A landscape with many peaks, sampled at points; each row gives a point and its height.
A climber steps from a point to the highest of its 2 nearest points, and stops where none of them is higher. Distance is the straight distance between rows; heights are no part of it.
Tegat (h 339): [-24  45 -38 -23  15  -8  -5  23  -3 -36 -27 -18 -11  -1  21  22  33 -38
  18   8   1]
muti (h 500): [ -8 -53  20  10   4  43  74 -19 -10  37 -19 -64   6  11 -28  20  -1  41
  12  -6 -22]
kekel (h 121): [-81 -16   0  12 -13  41  70 -34  -3  36 -30 -39 -26  -8  24  25 -13  35
  12 -13 -30]
vumos (h 612): [ -3   6   4 -11  17  26  38  15 -24  44 -28 -31   5 -11   1  15  22  -2
  31   1 -18]
Pilum (h 574): [ 41 -32  44  28 -31 -22  17 -27  -6  54  57 -28  30 -14 -51 -27  -3  39
 -20   4 -12]
vig (h 348): [ 25   4  22  19 -35  17   6   0 -19   8 -12 -12  17 -14 -25  18  44 -44
  23   8 -13]
nevi (h 415): [-14  60 -39 -11   8   7 -18  15  -2 -21 -29  21 -29 -27  49 -21  26 -54
   8  -1   5]
vekoz (h 39): [-17 -21  76  58  -7  41  99  -4  -5  35 -51 -38  -6 -28 -21  52  30 -47
  34   9  -6]
fatef (h 87): [-68 -45 -21  -5   4  52  60 -33  25  27 -24 -23 -37  48  -6   7 -32  74
 -10 -27 -23]
zeka (h 254): [-18 -31 -14 -32  39 -27 -38 -33   4   4  35   1 -13  21 -26   4 -53  44
 -26 -11  23]
kamem (h 66): [-17  25   5  -1 -13  -5 -14 -23  16  58  25   9  15 -20  -1   0 -37  62
  -2 -24  15]
kogo (h 156): [ -1 -12   4 -33  42 -43 -56   8  39  41  48  35 -46  31 -10   9 -80  63
 -43   0  28]
nitu (h 150): [-39  15  29  59 -22  44  45 -29 -14  65  -2 -12 -20 -45 -13   1  22  -4
  33   5  -9]
bozu (h 483): [ 65  -2 -48   5 -47 -25 -13  31  22 -87  32  20  33  56  -7 -48  11  24
 -31  -3 -25]
Zadal (h 103): [-108  -13  -23   -7   21   28   59  -22   18   35  -44  -10  -49   12
    9   31  -34   41   -4  -14  -12]
medi (h 519): [  2 -44  34  21 -20   5  51 -39 -13  51  22 -56  17   4 -49  -6 -12  62
  -1   4 -15]
Fik (h 422): [ 30 -54 -30 -44  13 -86 -29  11  10 -60  53  -5  -9  -1 -31 -86 -39  25
  -8  35   4]
Tas (h 176): [  1   1  41  38 -29  33   9 -28 -15  54  29  -2  13 -10 -15  -2  14  21
  29  12  -8]
nerud (h 575): [-45  30 -29 -61  34 -36 -33  30  -4  -7 -42  24 -39  42   8  40 -13 -48
  -7   7   7]
Nom (h 219): [ 41 -14 -13 -27   1 -47 -85   9  37 -61  68  56 -11  44  12 -25 -47  27
 -34   5  14]
nar (h 663): [ 50 -38  46  14 -46 -65   0 -15  -9 -18  66  -8  51   5 -52 -51   2  13
  -1  21  -4]
Gilom (h 260): [ 35  17   6  18 -40  11 -59  -9   7  -2  42  30   5  -8   2   0  -4  15
  20   7   2]
Luti (h 411): [ 36  -2  14  -7  26   9  29  45 -26 -33 -39 -47  39   1  21  35  38 -44
   9  18  -8]
sugi (h 656): [ 75 -33  42  40 -35 -31 -23 -19  12  18  80  -4  28 -26 -38 -44  -1  29
 -48   2   6]
depam (h 478): [ 55 -60   6 -14 -10 -66 -40   5  25 -40  61   7   9 -28 -33 -99 -53  48
 -13  37  21]
fiv (h 456): [  8  51 -49 -36  16  -5 -50  30  16   2 -19  33 -14  28  21  -2   8 -21
  -7  -9   7]
dosat (h 83): [-84  -6  -5  -8  32  14  51  -7 -11 -12 -76  -8 -52 -56  27  40 -19 -34
  33   0  13]
gegu (h 59): [-39  -5  -2 -16  53  21  26  16  -9 -31 -97 -11 -33 -43  32  49   0 -60
  23   4  27]
nur (h 571): [ 41  35 -75  -7 -25  -9 -19  50  28 -82   7  38  10  85  25 -39  10   4
 -38  -9 -20]
ninos (h 144): [-35   7   0  21  12  29  39   5 -31 -11 -61 -20 -33 -77  34  10  32 -58
  31  20   3]
Fab (h 147): [-67   2 -19 -14   7  32  28 -32 -22  29 -28  -8 -46 -32  33  17 -15  -3
  26  -6 -22]
bara (h 317): [ 39  29  -1  13 -18  -4 -80  26  40 -30  46  82   5   4  61 -10 -18  34
 -22  -3  24]
vog (h 360): [ 65  34  -1  22 -35   2 -52  28  22 -27  53  57  26  25  37 -42   3  18
 -16  -2   1]
teb (h 99): [-50 -10 -15 -15  16   8  49 -17 -15  27 -19 -58   5 -13   5  44 -16  38
   9  -5 -15]
kizu (h 164): [-19  56 -12  33 -22  -9   5   6   8 -45 -21   4  31 -31   4   6  44 -42
  15  -9  15]
pem (h 641): [-12 -10 -28 -60  40 -33 -29  37  -5 -26 -40   7   9  50 -17  31  -7 -25
  -1  12  18]
vulav (h 347): [  6  -6  -8 -11  41  -9   3   3 -20 -23  -8 -31  37   8 -20  15  30   0
   3  -6  13]
veki (h 536): [ -5  -9 -18 -57  29  22  -3   9 -11  24 -69  11   0  14   7  21  -9 -33
   6 -10  12]
fafe (h 474): [ 23  46 -11 -12  21   5 -43  16  20  22   9  45   1  -1  24 -26  -4   2
 -10 -29  16]
vefu (h 223): [-17  27   0  18 -23  25 -37 -25 -17   0   7  22  -6 -27   5   7  10 -13
  39   5  10]
tes (h 440): [ 34 -14 -29   0 -15 -30 -55  -4  14 -74  39  13  35  20 -27 -21  -2  23
 -22  -5  15]
kunu (h 199): [ 32   6  61  45 -47  12 -20 -19   6  61  59  21  20 -21  12  -3  -7  28
   3  12  -4]
Saven (h 538): [ 14  29  -8 -14   8  16  -1  13  -9  27 -18   7  23  -6  10 -17  24 -11
  12 -15   4]
kaz (h 100): [-23 -14  44  26  16  53  84  17 -17   1 -79 -34 -36 -71  39  35  15 -51
  27  13 -10]
tati (h 280): [ -2  16 -20 -17   9 -19 -91   8  24 -13  34  64  -9  17  41   0 -28  21
 -44  -7  15]
rasak (h 231): [-43 -12 -29 -43  46 -36 -45  -3   1  16   8   4 -39  35 -24  39 -37   7
 -39 -13   9]
tus (h 652): [  9  23 -54 -28 -10 -19 -24  43   6 -62 -10  20  25  64  19 -15  24 -15
 -11  -2 -10]
dasu (h 392): [ 20  16 -24  -4  14 -13 -29  -6   4 -50  12   0  40  11 -21  -6  19  -5
 -11 -26  17]
vab (h 249): [ 29 -13   7 -34  13 -27 -74 -10  24  -7  63  38 -13  15  31  -6 -57  41
 -22  -9  16]
pofe (h 125): [-75  -6  26  56  -5  55  92 -40  -8  37 -42 -15 -37 -51   5  -6  11  -6
  34   0 -15]
lek (h 586): [  3 -33 -20 -57  49  -7  -8   4 -13  11 -38  -7   4  33 -27  14 -20   4
   1 -11  12]
Dizem (h 310): [  4 -32   6  -3  32  27   5 -29 -32  21  -9 -22  17  -6 -14   2   2  18
 -12 -23   3]
tak (h 430): [  3   2  63  42 -44   7  53 -22 -18  73  10 -25  -2 -11 -32  26  27 -35
   6   6 -30]
gibi (h 556): [ 72 -46  31  19 -43 -58 -26   6  16 -37  69  19  44 -13 -36 -87 -22  37
 -17  36  12]
Zopil (h 279): [ 23 -49   2 -27  22  -6 -18 -25 -22   9  39 -11   7   6 -29 -19 -24  36
  -9 -10   2]
Topo (h 497): [ 35 -32 -25 -30  -2 -63 -50 -23  20 -54  44  -8   9   4 -48 -28 -39  37
 -31  -4  29]
fet (h 274): [-23  41 -35 -13  32   0  10  52  -5 -61 -78   2 -12 -24  46  14  31 -71
  18  19  14]
tulog (h 488): [ 18  11 -13 -12   5  -2   7  33 -14 -71 -27 -13  47  28  26  12  44 -46
   6   9 -17]
fezep (h 104): [-87  -6  12  20  15  40  90 -20  -1   7 -72 -26 -46 -48  14  24 -12  -1
  53   8   8]
romeb (h 65): [ -8   9  52  20   1  31  72  -1 -17  11 -46 -33   5 -40  10  34  24 -62
  43   5  -8]
Tuga (h 498): [ 19  63 -45  19  -4  21 -22  32   1 -39 -25  43   0  12  50 -43  48 -46
  -6  -6   1]
vug (h 187): [-33  17   2  26 -18  30   4 -30 -21  11 -37  -4 -10 -63   6  19  20 -33
  35   8   5]
Zofa (h 227): [ 67 -11  42  10 -32   3 -51  -1   9  26  63  33   8 -13  18 -14 -22  40
   5  13   4]
zuf (h 481): [ 46  -8  41  37 -40 -20  25  24 -22  10  16 -12  46  28 -24   1  72 -68
 -16  12 -24]
seti (h 477): [  1 -33  58  43 -39  18  75 -39 -10  73  23 -55  -1  -1 -42   9   9  14
 -12  -4 -31]
fidaf (h 563): [ 65 -31  46  10 -34 -36  25   9 -19  -6  40 -17  48  25 -48 -35  37 -29
  -3  22 -19]
goz (h 549): [ -9 -26  32  25  21  61  71  -2 -23  55 -46 -32   3  -6 -14  14  22   3
  24   3 -21]
Mula (h 515): [-30  64 -38 -46  27 -33 -53  48  23   3  -9  43 -54  48   6  14 -10 -31
 -23   6   4]
saku (h 213): [-11  41  -8  26   0   6  29  32  -5 -59 -48 -17  10 -40  30  16  57 -67
  28  19   7]
Fozu (h 186): [-66 -30  -5 -22  25  18  -3 -35  13  50  -2  15 -53  37   0  22 -66  52
 -22 -27  -6]
nevid (h 82): [-42   3 -19 -12  13   3  13 -20   3  54   6 -30  -1  -3  -1  16 -30  65
  -6 -13  -2]
Guso (h 412): [ 73  16 -19   9 -38  -2 -24  24  10 -43  44  26  42  31   8 -53  36   2
 -36 -10 -12]
Visof (h 206): [-49  15 -19 -34  39   5 -16 -23  -2  32  -2  14 -46  15   8  25 -41  10
  -3 -25   8]
kupe (h 569): [ 67 -23   6   4 -11 -31 -44 -16  24 -17  70   6  25 -17 -31 -34 -26  46
 -22  -4  24]
rogev (h 299): [ 54   7  10  21 -40  14 -35   3  -6   2  26   7  23  -1 -20  -8  36 -18
   6  -1 -15]
Gukom (h 178): [-60   9 -26 -26  45   5  -2 -20 -15  -4 -21 -18 -39  -4  19  45 -14 -19
  12  -8  -3]
med (h 170): [-37  -8   2 -16  19 -16 -27 -21  38  59  38  20 -53  18   7  13 -81  77
 -21 -14  15]
nus (h 570): [ 14  47 -46   5 -18  11   3  38  11 -76 -36  35  34  41  29 -15  43 -45
  10  -4  -2]
buku (h 414): [ 24  14  46  56 -30  -2  31  22 -21   1 -15 -17  24 -15 -11  28  73 -89
  -3  15 -17]

Where does a climber stop that starts at each point below?
nitu => nar
zeka => sugi
romeb => nar
kizu => tus
Nom => tus
gegu => nar

Write out the way that a climber takes from each point below.
dosat => fezep pofe nitu Tas kunu Zofa Gilom rogev vig buku zuf fidaf nar
vab => tati bara vog Guso bozu nur tus
rasak => zeka Zopil Dizem vulav dasu tes Topo kupe sugi
fet => Tegat nevi Tuga nus tus
